Each row is a point on a landscape with many valleys, with its height.
From any point a ball rolls to the lowest of the 6 points nearest to it. It stops when none of these is lower. Distance is the straight distance between rows; heights are no part of it.
Q967 height 2.00: [ -2 -10  -3  17  -3  -8 -11   0  -4  -3   0  10   4  -3  -1  -1  -5   6
   3   4  13  25  -3   6  14 -10  -4]
Q479 height 3.58: [ -1  14  10 -13  -7   7   0  -8   8   5  -4  -2  -6  -6  23  -9  -2  -3
   7  -5 -11 -24   9 -19  -5  13   2]
Q368 height 3.70: [  7  -5  -3  10   5  -8   3  12  -6   4  -6  -6   3   1 -22   2   8   4
   0   0  -7  11 -16  16   3  -6  -4]
Q145 height 2.78: [ 12  -5   3   8   2  -9   4  15 -11  -1  -4 -14   7  11 -17  11   9  -1
   4   2   0   2 -19  15  17  -8   2]
Q408 height 3.32: [  0  -3   5  18  -2  -9 -15   3  -7  -1   8  18   8   5  -9   2 -11   9
  -2   9   9  27   7   4  19  -7  -4]
Q804 height 5.99: [  5  -9  -8 -20  -5   5  14  -6  12  -5  -2 -32   8 -10  -3  -4   8  -3
   4  -2  -2 -23  10  -4  -2   8   6]
Q867 height 1.44: [  4  14   9 -12   5   9  -8 -13  17   8  -3  12  -6  -7  21   1  -7  -5
  -3  -9  -7 -28  18 -15 -20   7   6]
Q799 height 4.01: [ -2   1  -5 -10   5  -5   6  -5  -7   1  -4   4 -15  -4   2   2  -1  -3
  -4  -3   1  -2 -12  -8  -1   1   7]
Q251 height 3.82: [ 5 16  5 -1 -2  4  3 -5 10  3  3 20 -1 -2  6 -6  2  6  7 -2  1 -6  5 -2
  1  4  4]
Q772 height 4.89: [ -9  11   4   5   3  10  -4  -4  12  -1   7  26   0  -2   0  -6  -2   2
  -1   4   4   3  15   0 -11  -3  -5]
Q320 height 5.10: [  0  15   7  -8   6  13 -12  -9  20   9   0  15  -8  -1  26   0  -8  -6
 -11  -8   3 -20  14 -14 -28   3  10]
Q193 height 6.72: [-21   5   3  12   0   8 -17   4   2  -2  14  25  -1   2   3   0 -14   3
  -7   9  -2  13  14  -1 -10  -3  -7]
Q392 height 4.08: [  5  17   5  -1  -2   5   4  -5  14   2   0  15   0  -3  12  -7   1   7
   4  -5  -3 -10   5  -3   0   8   6]
Q466 height 5.09: [-10  14  -3   7   2  12  -8  -5  23   1   2  22   4  -7  13  -2  -9   4
 -10   4   9  -3  11  -4 -18  -4   3]
Q727 height 5.02: [  1   4  -2  -5   1  -1   4  -4  -4   2  -1  13 -13   1   8  -4   2  -1
   4  -5   7   1  -8  -5   3   1   7]
Q624 height 1.69: [ 12  -9   2   4  -2  -8   7   9 -14  -7  -3 -29   7  12  -6  16   5  -5
  -3   1   4  -2 -20  11  15  -5  -1]
Q958 height 6.45: [-24   3   4  17  -3   5 -19  10   1   0  13  23   2   0   5   2 -20   6
 -12  10  -7  20  10   3  -5   0  -2]
Q180 height 2.46: [ -6 -10  -2  14   3 -12  -5   5 -11   4  -3   5  -2  -6 -17   1  -2  -2
   3   3   6  27 -11  17   5 -17 -15]
Q259 height 3.10: [  1  -4   0  15  -3  -1 -12   1  -3  -3   6  14   4   7   2  -5  -4  12
   2   4   7  21   8   0  11  -1  -3]
Q611 height 6.42: [-25  10   0  11   1   8 -15   1  10  -1   8  28   0  -4   6   0 -14  -3
  -6  11  10   2  12  -7 -11  -9   0]
Q575 height 4.09: [  9  -7   1  11   8  -7   0  19 -17   6  -5  -6   1  17 -24  10   9  -3
  11   1   7   9 -17  16  14 -15  -5]
Q490 height 4.96: [  6  -6   2 -19 -13   0  25   0   2  -8   2 -33   6  -5  -3  -1  13 -13
   6   1  10 -16   1   3   4   3  -1]
Q478 height 3.44: [  4  -8  -6   4   5  -6   0   5  -8  -1  -7  -9  -2   0 -13   3   6   4
  -2  -5 -14   8 -13   9  -3   1   1]
Q444 height 2.92: [  4  14   6  -7   5  13  -9 -10  19   8  -2  13  -4  -4  21   0  -7   1
  -5 -10  -8 -20  16 -10 -22   8   6]
Q719 height 3.85: [  0   4  -2  -7   0  -2   5  -4  -4   2   0  11 -13   0   6  -1   1   0
   2  -5   6  -1  -9  -6   3   1   7]
Q531 height 2.95: [ -1  14  14 -17  -3   9  -2 -11  11   7  -4   2  -5 -11  23  -7  -3  -8
   8  -6  -9 -30  16 -20 -10   7   2]
Q195 height 4.42: [ -2   1  -6 -14   5  -6   8 -11  -2   0  -4  -6  -5  -8  -5   4  -2  -5
  -9   1  -3 -13  -6 -10   0   3   6]
Q616 height 2.56: [ -3  -9   0  16  -2 -10 -10   0  -8  -1   0  11   3  -4  -7   2  -8   3
   3   3  14  27  -3  10  17 -12  -4]
Q621 height 4.65: [  1  -6  -8 -18  -2   0  13  -8   9  -6  -3 -25   9 -10  -8  -1   4  -6
   0   2  -5 -20   8  -6   2   4   5]
Q902 height 4.94: [  3  -8   4  -7  -2  -2   6   3 -14  -6   1 -23   2   7 -11   7  10 -10
   7  -2 -14  -8  -4   3   4   5   2]
Q796 height 6.44: [-18  12   2   8   2   9  -8  -3  13  -2   7  27   1  -4   2  -3 -10  -1
  -5   7   7   2  14  -1 -14  -6  -4]
Q617 height 3.91: [ -1   1  -9 -15   3  -5  10 -11   3   0  -7 -13   1 -10   0  -1  -3  -1
 -11   2  -4 -15  -1 -15  -1   5   4]
Q345 height 4.32: [ -1  -3  -3 -13   4  -5   8  -8  -5  -2  -2  -8  -3  -7 -13   6   2  -9
  -4   0 -10 -12  -2  -4  -1   2   4]
Q722 height 2.93: [  6  -6   3   0   0  -2   2   6 -12  -7  -2 -21   3   9 -11   8  10  -5
   4  -1 -15  -4  -8   6   5   5   2]
Q224 height 2.85: [  7 -19  -3  15  11  -4  -6  23 -22   6  -3 -12  -2  24 -19  16   5  -1
  14   0  10  11 -19  18  15 -19 -12]
Q948 height 3.22: [  2  13   0  -9  -7  -1   7  -6   7   4  -3   0  -4  -5  19  -6  -3   4
  -2  -3  -2 -12  -6 -14   5  11   8]
Q871 height 7.89: [ -4   1   2  12  -1   3 -12   3  -1  -3  11  17   3   8   1  -7  -5  11
  -1   6  -1  20  15   1   0   2  -7]
Q400 height 3.69: [ -5  12   9 -19  -6   7   3  -7   7   7  -5  -9  -9  -7  25 -12   0  -7
   6  -3  -6 -25   9 -24  -4  12   1]
Q430 height 3.37: [  7 -10   2  -5  -7  -3   8   4 -16  -9   0 -32   4  12  -2   9   9 -11
   3   0  -3  -6  -9   5   9   3  -2]
Q237 height 5.93: [-20   9   3   8   2  10 -12  -1   8  -3   9  27  -1  -3   2  -2 -10  -1
  -6   8   3   6  14  -2 -13  -6  -6]
Q519 height 6.63: [ -2  -3  -6  -6   3  -2   2  -4  -9   1  -3   7 -15   0   3   0   0  -1
   0  -7   4   4 -12  -2  -2   1   6]
Q989 height 4.59: [  5  -6   2 -17 -11  -1  21  -1  -6  -8   4 -31   3   1  -4   2  12 -17
   7   2   8 -13  -1   2   5   1  -5]
Q485 height 4.25: [  0  -2  -6 -16   3  -5  11 -11   2  -2  -5 -16   5 -11 -10   3   2  -6
  -4   3  -7 -17   1  -8   0   5   4]
Q220 height 3.52: [  5  -5   0  12   7 -11   1  15 -11   6  -6   0   4   4 -26   0   8   0
   6   2  -1  16 -12  17   4 -13 -11]
Q70 height 2.38: [ -5 -11  -1  15   1 -10  -6   2  -6   1  -4   7   0  -8 -11   1  -5   1
   2   2  11  27  -9  15   8 -15  -9]
Q81 height 4.38: [  4  15   3   2   2  11  -3  -7  22   2  -1  17   2  -6  12  -4  -4   8
  -3  -5  -5 -10  10  -1 -14   7   4]
Q744 height 5.79: [  0  14   5  -9  -6   5   1  -6   7   5  -3  -3  -4  -5  25  -8  -2   2
   3  -4  -8 -18   3 -16  -1  13   4]
Q807 height 4.21: [  6  19  12 -15   5   6  -8 -12  22  11  -1  15  -5  -8  25   1  -9 -12
 -13  -4   6 -30  16 -23 -25   2  10]
Q514 height 4.20: [ 11 -12   3   9   8  -6   2  16 -17   1  -3 -14   0  17 -18  17   5  -6
   7   0  12   4 -24  16  18 -16  -3]
Q569 height 6.34: [-10   4   4  12   0   7 -12   1   2  -3  13  21   0   6  -1  -5  -6   6
  -2   7  -4  16  17   0  -6   1 -10]
Q510 height 3.83: [ -2  -9  -5  -4   8  -4   2  -1  -9   0  -5  -5 -10  -2  -9   6   2  -2
  -4  -6 -11   1  -9   3  -6   1   4]
Q386 height 2.65: [ -2   8  -5 -11   1  -8   8  -8  -1   1  -4   0  -7  -7   6   0  -3  -2
  -8   0   1  -9  -9 -11   3   3   7]
Q570 height 5.72: [  3  -6   3 -17  -9  -1  20  -1  -3  -8   3 -29   6  -2  -7   1  13 -16
   8   2   5 -15   2   3   5   2  -1]
Q138 height 3.89: [ 3 10  3  1  0  4  3 -4  4  2  4 21 -6  2  4 -6  4  5  9 -2  5  0  5 -1
  2  4  2]
Q880 height 2.94: [  5  15  14 -16   3   8  -6 -14  15  10  -3  11  -3 -11  21   0  -7  -7
   0  -7  -8 -31  21 -20 -18   6   4]
Q366 height 6.09: [-21  14  -1  10   1  11 -13  -2  17  -1   5  25   3  -5  11  -2 -12  -1
  -8   9  13  -1  11  -7 -12  -9   4]
Q774 height 4.45: [ -3  10  -4 -13  -5  -1   6  -6   5   3  -5 -11  -5  -5  20  -8  -2   3
  -7  -1  -2 -16  -2 -19   2  10   4]
Q346 height 2.15: [  1  -5   0 -17  -4  -2  14  -6  -1  -7   1 -22   7  -5 -12   3   8 -13
   7   2  -4 -15   4  -1   5   4   4]
Q142 height 3.16: [ -4 -11   1  15   4 -12  -6  10 -15   6  -2   3  -1  -2 -21   1   0  -4
   5   3   3  26 -11  17   4 -17 -19]
Q460 height 5.00: [  3  -8  -9 -20  -1   4  11  -9  12  -5  -4 -28   6 -10  -1  -5   6  -1
  -1  -2  -4 -22  12 -10  -2   7   6]
Q692 height 4.46: [  6  15   7   0  -3   7   2  -7  16   4  -1  13   1  -5  15  -6  -1   8
   2  -6  -7 -13   6  -4  -4  10   6]
Q47 height 3.05: [  9  -5   0  10   4  -7   2  13  -7   2  -7  -6   7   5 -21   3  10   4
   2   1  -6   8 -17  16   6  -6  -2]
Q218 height 2.83: [ -3 -10   2  16  -3 -11 -13   1  -9  -1   3  15   3  -3  -9   5 -11   1
   3   5  14  28   0   8  17 -14  -6]
Q607 height 5.11: [  5  16   6  -3  -4   7   2  -6  15   4  -1  10   1  -4  18  -6  -2   8
   4  -7  -9 -14   6  -7  -3  13   6]
Q890 height 4.26: [  0  -4 -12 -18   2   0  10 -11   8  -3  -5 -26   8 -10  -4  -2   3  -1
  -4   2  -5 -20   7 -12  -2   6   4]
Q153 height 5.81: [-15   4   4  17  -2   3 -15   8   1  -1  14  21   6   4   0  -1 -14  10
 -11  12  -7  22  11   3  -2   0  -7]
Q643 height 5.96: [ -4   3   4  16  -2   1 -15   5  -2  -2  12  18   7   8   0  -6  -8  12
  -7   9  -3  23  14   1   3   2  -8]
Q858 height 6.10: [  0  -7  -5   2   0   1  -4  -1  -6   0  -1  10 -11   4   8  -4   2   4
   5  -7   8  12  -4  -1   3  -1   3]
Q78 height 6.07: [  4  -6  -1 -17 -10   1  21  -4   5  -8   1 -30  10  -8  -6  -1  11 -11
   9   2   4 -17   4   0   4   4   2]
Q19 height 5.64: [ -3  13  -1   3   5  14  -9  -6  24   5  -1  16   1  -3  19  -3  -8   6
 -10  -4   1 -10  11  -4 -22   1   5]
Q781 height 3.79: [  1  -5   0 -10   4  -4   4  -2 -10  -5  -2 -12  -2   1 -14   7   5  -9
   3  -2 -15  -8  -4   0  -1   4   3]
Q637 height 6.43: [-29   5   1  13  -2  10 -21   6   2   1  13  28  -2  -2   8   3 -19  -2
  -7   9   2   8  13  -5  -8  -6   3]
Q598 height 5.47: [ 2 -1 -1  4  0  3 -4 -2 -4  0  2 15 -9  8  8 -7  2  5  8 -4  8 12  2 -2
  4  2  2]
Q764 height 4.36: [ -9   2   6  18  -2  -1 -14   9  -2   1  12  22  10   4  -5   0 -16  11
 -13  14  -5  26   9   4   8   1  -6]
Q250 height 4.24: [  1  -4  -7 -17   2  -2  11 -11   6  -4  -5 -22   8 -11  -8   0   3  -4
  -3   2  -6 -19   7  -9  -1   3   5]
Q655 height 4.07: [  1 -10  -6  -1   6  -4   0   0  -9   1  -6  -2 -11  -2  -6   2   3   1
  -3  -7  -8   6 -12   5  -6   1   3]
Q662 height 4.40: [ -1  -9  -7   4   2  -1  -3  -1  -8   1  -4   6 -12   1   5  -1   2   4
   2  -7   6  12  -9   3  -1  -2   4]
Q189 height 5.77: [-26  -1   0  21  -5   3 -21  15   2   8  12  31   6  -2   9   5 -26   7
  -9  11  -6  21   3   5   0  -1   9]
Q69 height 3.59: [  4  -5  -3  12   6 -10   2  11  -7   5  -6   0   3  -2 -23   0   7   0
   2   1  -2  17 -15  17   3 -12 -11]
Q292 height 4.14: [ -2   3 -10 -18   0  -1   8  -9   5   0  -6 -20  -3  -7  13  -8  -2   1
 -11   0  -2 -16   3 -22  -4   7   2]
Q832 height 6.37: [-28   6   1  11  -1   9 -17   4   4   0  12  28  -2  -2   6   1 -17  -1
  -7   9   4   7  13  -5 -10  -6   0]
Q933 height 5.91: [  1  -6   1 -16  -6  -1  16  -3  -2  -7   2 -26   7  -3  -9   3  10 -15
   9   3   0 -16   2   0   5   3   2]
Q630 height 2.13: [  0 -10  -9   8   3  -6  -2   3  -5   1  -7   0  -4  -5  -6  -2   2   7
  -2  -5   0  16 -14  12  -4  -4  -1]
Q172 height 5.04: [ 12  -8  -2 -21 -15   4  25   3  11  -7   4 -38   3 -10   3  -5  13  -7
   5  -5  10 -20   0   3  -2   7   0]
Q211 height 3.46: [ 1 -6 -3  9 -1  2 -7 -1 -6 -1  1 12 -6  8  7 -7  3  7  6 -3  9 17  2  0
  5  0  1]
Q73 height 2.57: [  5  -7  -1   2   3  -4   0   6 -10  -2  -5 -15   2   5 -13   7   8   1
   1  -3 -17   0 -10   8   1   4   2]
Q975 height 2.88: [ -7 -13   4  15   1 -12 -11   2 -12   1  -1  11  -1  -5 -11   4  -9  -3
   5   3  11  29  -6  14  13 -17 -12]
Q100 height 5.40: [ -6  15  -2   5   4  15  -9  -6  25   2  -1  17   3  -4  18  -1  -8   6
  -9  -2   5  -8  11  -4 -22   1   6]
Q910 height 2.79: [ 11  -8   2   6   4  -9   5  13 -14  -3  -4 -19   4  15 -14  18   6  -6
   3   1   9   0 -24  16  18 -11  -1]
Q708 height 4.62: [ -5  12   5 -16  -6   6   3  -6   5   4  -5 -10  -8  -5  26 -11  -1  -1
   1  -3  -7 -21   4 -22  -3  13   2]
Q689 height 2.09: [  9  -6   1   8   2  -7   2  13  -9  -1  -6 -14   5   8 -16   6   9   2
   2  -1 -11   3 -14  13   7   0   2]
Q111 height 4.35: [ 10  -4   1  11   6 -10   4  16 -11   3  -5  -6   5   8 -25   5  10   1
   5   3  -1   9 -15  16   9  -9  -4]
Q139 height 6.26: [-1  1  3 11  0  6 -9  0 -3 -3  8 17  0 10  1 -8  0  9  2  3  1 17 14  0
  1  2 -6]
Q784 height 1.62: [ 10  -6   2   7  -2  -7   3  11 -12  -5  -3 -22   7  12 -11   9   9  -2
   2   0  -8  -1 -16  11  12   0   2]
Q869 height 4.92: [-20   3   6  19  -4   1 -15  13   1   3  14  24   8   1   0   2 -19  10
 -16  14  -7  25   6   6   1   1  -3]
Q77 height 7.41: [  0  -2  -2   0   0   2  -2  -3  -7   0   0  14 -12   6   7  -5   3   4
   7  -6  10   9  -2  -2   2   1   5]
Q438 height 3.84: [ -2   2  -5 -13   3  -7   8  -9  -4   1  -4   0  -9  -7  -1   2  -2  -3
  -7  -2   0  -7 -10 -10   1   2   7]
Q66 height 5.03: [  2  13   1   0   3  12  -7  -9  23   4  -1  16   0  -4  18  -1  -6   7
  -7  -7  -5 -12  12  -5 -21   6   5]
Q714 height 1.58: [  7 -16  -3  16  11  -5  -8  22 -21   9  -4  -9   1  23 -22   9   6   0
  14   0   6  15 -14  16  14 -19 -12]
Q122 height 4.28: [ -1  14   2   4   4  10  -1  -7  22   3   1  22   3  -5   8  -4  -4   6
  -4  -1   1  -6  11   0 -15   1   1]
Q904 height 3.60: [  4  -8   1  12   8 -10  -2  16 -15   8  -4  -1   1   8 -28   2   9  -2
   8   1   1  19 -12  17   6 -15 -15]
Q13 height 4.50: [ -4  13   4   4   3  11  -1  -5  13  -1   7  26   0  -2   1  -6  -1   4
   1   3   3   0  14   1 -10  -2  -3]
Q733 height 2.39: [ -1  11  -3 -11  -1  -5   9  -8   3   2  -4  -2  -5  -7  10  -4  -2   2
  -7   0   2 -11  -9 -13   4   6   9]
Q274 height 3.95: [ -4   3   7  16  -2  -5 -14   8  -4   3  12  22  11   7  -9   3 -14  10
 -11  14   0  28   8   4  14  -3  -5]
Q829 height 4.30: [  0  -4 -12 -22   3   2   8  -9   8   1  -5 -25   0  -7   6  -8   2   0
  -8  -1  -3 -20  10 -20  -6   8   2]
Q634 height 1.50: [  0 -10  -6  12   3  -8  -2   4  -5   2  -8   3  -1  -8 -10  -1   1   5
  -2  -1   4  20 -14  13   0  -8  -6]
Q702 height 1.60: [ -1 -10  -8  12   0  -6  -6   1  -4  -1  -6   4  -3  -6   0  -3  -2   7
   0  -1   9  22 -10  10   4  -7  -3]
Q101 height 4.69: [ 1 -1  0  7 -2  5 -7 -1 -4 -2  4 17 -5  9  6 -8  2  7  8 -2  6 13  7 -2
  4  1 -2]
Q318 height 4.71: [  3  15   9  -8  -5   7  -2  -8  12   6  -3   2  -3  -6  24  -6  -2   3
   5  -8 -13 -21   9 -14  -4  13   5]
Q155 height 4.02: [  0  -1 -10 -16   3  -4   9 -11   5  -2  -7 -18   5 -10  -3   0  -1  -1
  -8   2  -4 -17   2 -12   0   5   5]
Q749 height 4.29: [  0  -5 -12 -20   2   2  10 -11  10  -2  -6 -25   4  -9   2  -5   2   0
  -5  -1  -4 -21  11 -14  -5   7   4]
Q835 height 5.63: [  5  -9  -7 -20 -10   7  17  -3  14  -7   1 -36   7 -11   2  -4  11  -4
   7  -5   2 -23   9  -2  -3   8   6]
Q687 height 6.64: [-29   3   1  15  -3   8 -21   8  -1   2  14  27  -1   0  10   3 -21   2
  -7   8  -1  11  10  -4  -6  -4   4]
Q6 height 2.50: [  8 -10   2  -2  -5  -5   5   7 -14  -8  -2 -31   6  15  -4  11   8  -7
   2   1  -3  -2 -13   6  11   2  -1]
Q839 height 2.90: [  1 -11  -9   4   5  -4  -2   2  -6   2  -6  -2  -6  -3  -5   0   2   5
  -3  -6  -4  13 -13   9  -6  -1   0]
Q425 height 2.07: [  0 -12  -9   8   2  -3  -4   1  -7   0  -6   2  -7  -5   0  -1   0   6
  -1  -6   3  18 -13   8  -1  -3   0]
Q10 height 3.94: [ -2   5 -10 -17   1  -5   9  -9   4   0  -7 -14  -2  -8   9  -3  -3   1
 -11   1  -2 -15  -3 -17  -1   6   6]
Q619 height 1.99: [ -3 -10  -4  15   2 -11  -3   4  -5   1  -6   5   0  -9 -11   0  -2   1
   1  -1   9  24 -13  15   4 -13 -10]
Q449 height 3.42: [  0   5  -8 -15   2  -8  10  -9   1   1  -5  -8  -4  -8   3   1  -4  -2
 -11   0  -1 -13  -7 -14   0   3   5]
Q861 height 4.97: [  9  -6  -1 -19 -13   1  27   1   6  -7   4 -37   5  -8  -1  -3  13  -9
   6  -2  10 -18  -1   3   1   5   0]
Q665 height 5.67: [  5  16   7  -3  -1   8  -2  -8  17   5  -1  10   0  -4  18  -4  -2   6
   3  -8 -10 -17   8  -8  -8  13   5]
Q213 height 4.22: [-1 10  6  3  2  7 -3 -5  6  0  7 25 -2  4  0 -7  2  4  6  2  3  3 13  0
 -4  1 -2]
Q171 height 1.37: [ 11  -9   2   3  -3  -6   6   8 -15  -6  -3 -28   6  13  -6  14   6  -5
   0   1   1  -2 -19  10  14  -1   1]
Q42 height 6.41: [ -2  13   0   1   7  16 -11  -6  22   5  -1  14  -3  -1  22  -2  -7   2
 -11  -6   1 -13  12  -8 -26   3   7]
Q123 height 4.05: [ 4 16  5  2  1  7  3 -6 18  4  1 21  2 -4  7 -7  0  6  2 -2 -2 -7  9 -1
 -5  4  3]
Q308 height 2.36: [ 11  -5   2   9   2  -8   4  14 -10  -2  -5 -16   8  12 -17   9   9   0
   4   1  -3   2 -20  14  14  -5   3]
Q849 height 2.91: [  1  -5  -2  12  -3   0 -10   1  -4  -2   3  12  -2   8   6  -7   0  10
   6   0   7  20   6   0   7  -1  -2]
Q488 height 1.59: [  0 -11  -6  15  -1  -6  -8  -1  -3  -1  -3   8   0  -2   2  -2  -4   8
   3   0  11  24  -6   7   9  -7  -1]
Q940 height 4.99: [  0  -3  -1 -15   0  -3  11  -8  -1  -5  -2 -18   7  -7 -15   3   6 -11
   3   3  -7 -17   3  -3   3   3   4]
Q210 height 2.04: [ 11  -5   2   6  -1  -7   4  12 -12  -5  -4 -21   8  13 -13  13   8  -1
   1   1  -2   1 -19  13  15  -3   4]
Q83 height 5.25: [ -2  -9  -6  -1   5  -2   0  -2  -8   2  -5   5 -14  -1   3   0   1   2
  -1  -6   0   9 -13   1  -3  -1   4]
Q89 height 3.09: [  1  -7   0  13   6 -10  -1  12 -12   7  -5   2   2   1 -25   0   5  -1
   5   2   0  20 -14  16   4 -16 -16]
Q633 height 1.67: [ 0 -9 -6 13 -2 -3 -9 -1 -6 -4  0  9 -1  3  5 -5 -1 10  4 -1 10 21 -2  3
  9 -3  0]
Q301 height 5.80: [  2  -8   5 -12  -6  -1  11   0 -12  -9   3 -26   3   5  -8   7  10 -15
   9   1  -3 -10  -2   2   5   3   1]
Q486 height 4.98: [-4  5  4 11  1  7 -9  1  0 -3 12 21  0  8  1 -7  0  7  2  5  0 12 16  0
 -5  0 -8]
Q357 height 3.21: [  6  -7  -6   9   5  -7   2   8  -6   2  -8  -5   2  -2 -17   2   5   4
  -1  -3  -9  13 -15  15  -1  -3  -2]
Q526 height 1.36: [  0   8  -2 -11   0  -5   9  -6  -1   2  -3   4  -9  -4   7  -2  -2  -1
  -4  -3   5  -7 -11  -9   4   3   9]
Q167 height 3.08: [  6 -11  -1  16   9  -9  -8  21 -21  10  -3  -5   1  17 -25   4   8  -1
  12   2   2  19 -11  16  11 -18 -18]
Q277 height 4.47: [  9  -9   1 -19 -10  -2  25   1  -7  -6   4 -33   2   1  -3   2  13 -18
   5   2  15 -13  -2   2   1  -1  -7]
Q758 height 3.13: [  3  -9  -2  -3   6  -3   1   2 -10  -2  -5 -11  -3   2 -14   6   7  -3
   1  -4 -17  -2  -8   4  -3   4   2]
Q691 height 4.12: [ -2   1   6  18  -1  -3 -14   7  -2  -2  11  18  10   7  -4  -1 -12  13
  -8  11   0  26  11   1  10  -1  -6]
Q556 height 3.25: [  6  16  12 -16   3   8  -6 -14  19  10  -3  13  -5  -9  22   1  -9 -12
  -7  -5  -1 -32  19 -21 -22   3   8]
Q805 height 1.97: [  9  -7   0   3   1  -4   1   9  -9  -3  -4 -17   4   7 -14   8   9  -1
   2  -2 -15   0 -12  10   6   4   3]
Q813 height 2.52: [  2  13  12 -13  -1  10  -5 -11  13   7  -4   7  -5  -9  21  -3  -5  -5
   5  -8 -13 -29  17 -16 -13   9   4]
Q943 height 3.49: [ 5 12  4 -3 -2  1  6 -4  3  3  1 17 -6 -1  9 -6  1  3  6 -2  6 -6 -3 -5
  5  6  8]
Q465 height 4.37: [-2  6  4  5  0  7 -4 -2  1 -1  8 22 -3  7  1 -8  1  6  6  2  3 10 15 -1
 -3  2 -4]
Q898 height 4.10: [  5  -9   3 -16 -10  -1  19   0 -11  -7   3 -32   3   5  -5   4  12 -19
   5   0   9 -12  -3   2   3   1  -5]
Q328 height 3.48: [  1  -1   3  16  -3  -3 -14   3  -4  -2   8  15   8   7  -3  -2  -7  13
  -3   7   5  24  10   1  12  -2  -3]
Q787 height 4.88: [  5  14   5  -1   2  11  -3  -9  21   4  -1  14   1  -6  17  -3  -5   7
  -3  -7  -8 -13  12  -4 -15   8   4]
Q521 height 2.44: [  2  -6  -1  16  -4  -2 -12   0  -4  -3   3  12   3   6   2  -5  -4  12
   3   2   8  23   6   1  12  -3  -2]
Q594 height 1.00: [ 10  -5   2   4  -2  -4   2  10 -12  -5  -3 -23   6  11 -11   9   9  -2
   3  -1 -12  -1 -13   9  10   3   2]
Q698 height 1.95: [ 10 -11   1   0  -4  -6   7   5 -15  -8  -3 -33   6  13  -1  15   5  -8
  -3   1   2  -3 -17   8  12  -2  -4]
Q470 height 3.54: [  8 -13   0 -13  -8  -1  16   1 -17  -8   3 -33   2  10   0   6   9 -15
   3  -1   7  -7  -4   2   3   1  -8]
Q374 height 5.07: [  0  -5   1 -13   1  -4  10  -7  -5  -6   0 -18   4  -4 -14   5   6 -13
   4   1 -10 -14   1  -2   3   3   3]
Q326 height 3.50: [  8  -8   1  13  10  -8  -1  20 -17   7  -4  -3   1  14 -26   5  10  -3
  11   3   2  13 -14  16  11 -15 -11]
Q539 height 5.26: [  7  -7  -4 -20 -12   5  22  -1  12  -7   3 -37   6  -9   0  -5  11  -6
   7  -4   5 -21   5   2  -1   8   3]
Q800 height 4.23: [  5  16   4   2   1   8   0  -7  20   3   0  20   3  -5  11  -4  -2   8
   0  -3  -3 -10  11  -1  -9   7   3]
Q215 height 7.84: [ -1  -2  -4  -3   1  -1   0  -2  -7   2  -1  11 -14   2   7  -3   2   2
   4  -7   7   8  -7  -3   1   1   5]
Q57 height 4.03: [  2  13   3  -3   4  12  -7  -9  21   6   0  14  -3  -3  21  -1  -6   2
  -5  -8  -7 -16  14  -7 -22   8   6]
Q657 height 2.01: [ -1 -11  -8   7   1  -1  -5  -1  -5  -1  -5   5  -8   0   4  -3   0   8
   1  -6   6  17 -10   4   0  -3   1]
Q5 height 5.12: [  3  -7   3 -16  -9  -1  17  -2  -8  -9   4 -30   4   4  -7   5  12 -18
   9   3   3 -12   0   2   5   2  -3]
Q401 height 5.92: [-12   8   5  10   1   9 -11   0   4  -3  12  24  -1   4   0  -5  -6   2
  -4   7   0  12  17   1 -12  -3 -10]
Q830 height 3.73: [ 11  -6   2  10   4  -8   5  17 -14   2  -4 -12   4  14 -21  12   8  -3
   7   2   4   4 -22  15  17 -12   0]
Q959 height 3.71: [ -1  -7  -3  -9   7  -3   3  -4  -9  -1  -3  -6  -8  -2 -12   6   3  -5
  -3  -3 -12  -4  -8   1  -4   3   3]
Q918 height 4.57: [ -4   4  -5 -20  -1   2   6  -8   6   5  -5 -20  -5  -3  18 -10   0  -2
  -9   0  -1 -18   5 -25  -5   9   0]
Q686 height 4.06: [  4  13   6  -6   1  10  -6  -9  16   5  -2  10  -2  -6  20  -2  -5   4
   1 -10 -12 -20  14  -8 -15  12   6]
Q683 height 4.66: [ -8  14  -1   6   3  10  -4  -6  21   0   4  23   4  -6   8  -4  -6   3
  -8   3   7  -3  12  -1 -16  -2   2]
Q928 height 2.75: [  2  -6   0  18  -3  -6 -13   0  -4  -3   5  14   7   3  -2  -2  -7  10
   0   6  11  25   6   5  17  -6  -3]
Q23 height 4.77: [ 12  -7  -1 -22 -13   0  27   2   1  -7   4 -35   3  -6  -1  -2  12 -13
   2  -3  15 -17  -2   4   0   4  -5]
Q684 height 7.55: [-24   2   3  13  -1   8 -18   8   1  -2  13  23   1   1   5   0 -17   4
 -10   9  -5  17  12   1  -8  -2  -5]
Q771 height 2.54: [ 10 -12   2  -3  -6  -5   8   5 -18  -9  -1 -36   4  14   0  11   7 -10
  -1   0   2  -4 -12   5   9   0  -5]
Q58 height 3.06: [  3  16   2  -6  -5  -1   7  -6   8   3  -2   6  -3  -5  16  -6  -1   5
   1  -2  -1 -12  -4 -10   6   9   8]
Q718 height 1.33: [  0 -11  -8  11   0  -3  -7  -1  -6  -1  -3   7  -4   0   4  -4  -1   9
   3  -3   9  21  -8   5   4  -5   1]
Q284 height 4.13: [ 1 16  4  4  1  8  2 -5 16  1  3 24  3 -4  4 -5 -1  6  1  0  0 -4 10  1
 -9  2  0]
Q242 height 8.13: [-12   4   4  15  -1   6 -15   5   0  -2  14  20   3   6   1  -4  -9   9
  -7   9  -6  18  15   0  -5   1  -9]
Q573 height 3.88: [  1  -9   1  14   7 -11  -5  13 -15   9  -4   1  -1   5 -25   1   4  -3
   7   4   0  24 -11  17   5 -17 -21]
Q700 height 5.61: [  1   1   1   1   0   2  -1  -3  -4   0   2  17 -11   7   7  -6   3   3
   9  -3   8   7   1  -3   3   2   3]
Q808 height 4.27: [ -1  -4  -5 -10   8  -5   4  -6  -9   1  -4  -1 -12  -4  -6   5   0  -5
  -5  -4  -7  -3  -9  -4  -4   0   5]
Q198 height 4.04: [  0   0 -11 -19   3  -2   9 -10   7  -1  -7 -21   3  -9   2  -3  -1   0
 -10   1  -4 -17   3 -17  -3   6   3]

Call two points neighbours if one is among the 6 nearest of the other. Go from one point of each pair to the other, from neighbour to neighbour, staying as low as possible. Name the highest point that can't be avoided.
Q714 / Q171: Q220
Q594 / Q718: Q357
Q526 / Q171: Q808
Q346 / Q594: Q621
Q171 / Q594: Q784
Q718 / Q634: Q702

Where does a ball stop that starts at each point below?
Q808: Q594
Q918: Q526
Q345: Q594
Q835: Q171
Q637: Q526
Q172: Q171
Q539: Q171
Q13: Q526
Q570: Q171
Q220: Q634
Q274: Q718

Two balls start at each pair of points below. Name the first point that both come to, or write -.
Q100 / Q81: Q123
Q138 / Q800: Q943
Q292 / Q250: Q617
Q392 / Q727: Q943
Q989 / Q485: -
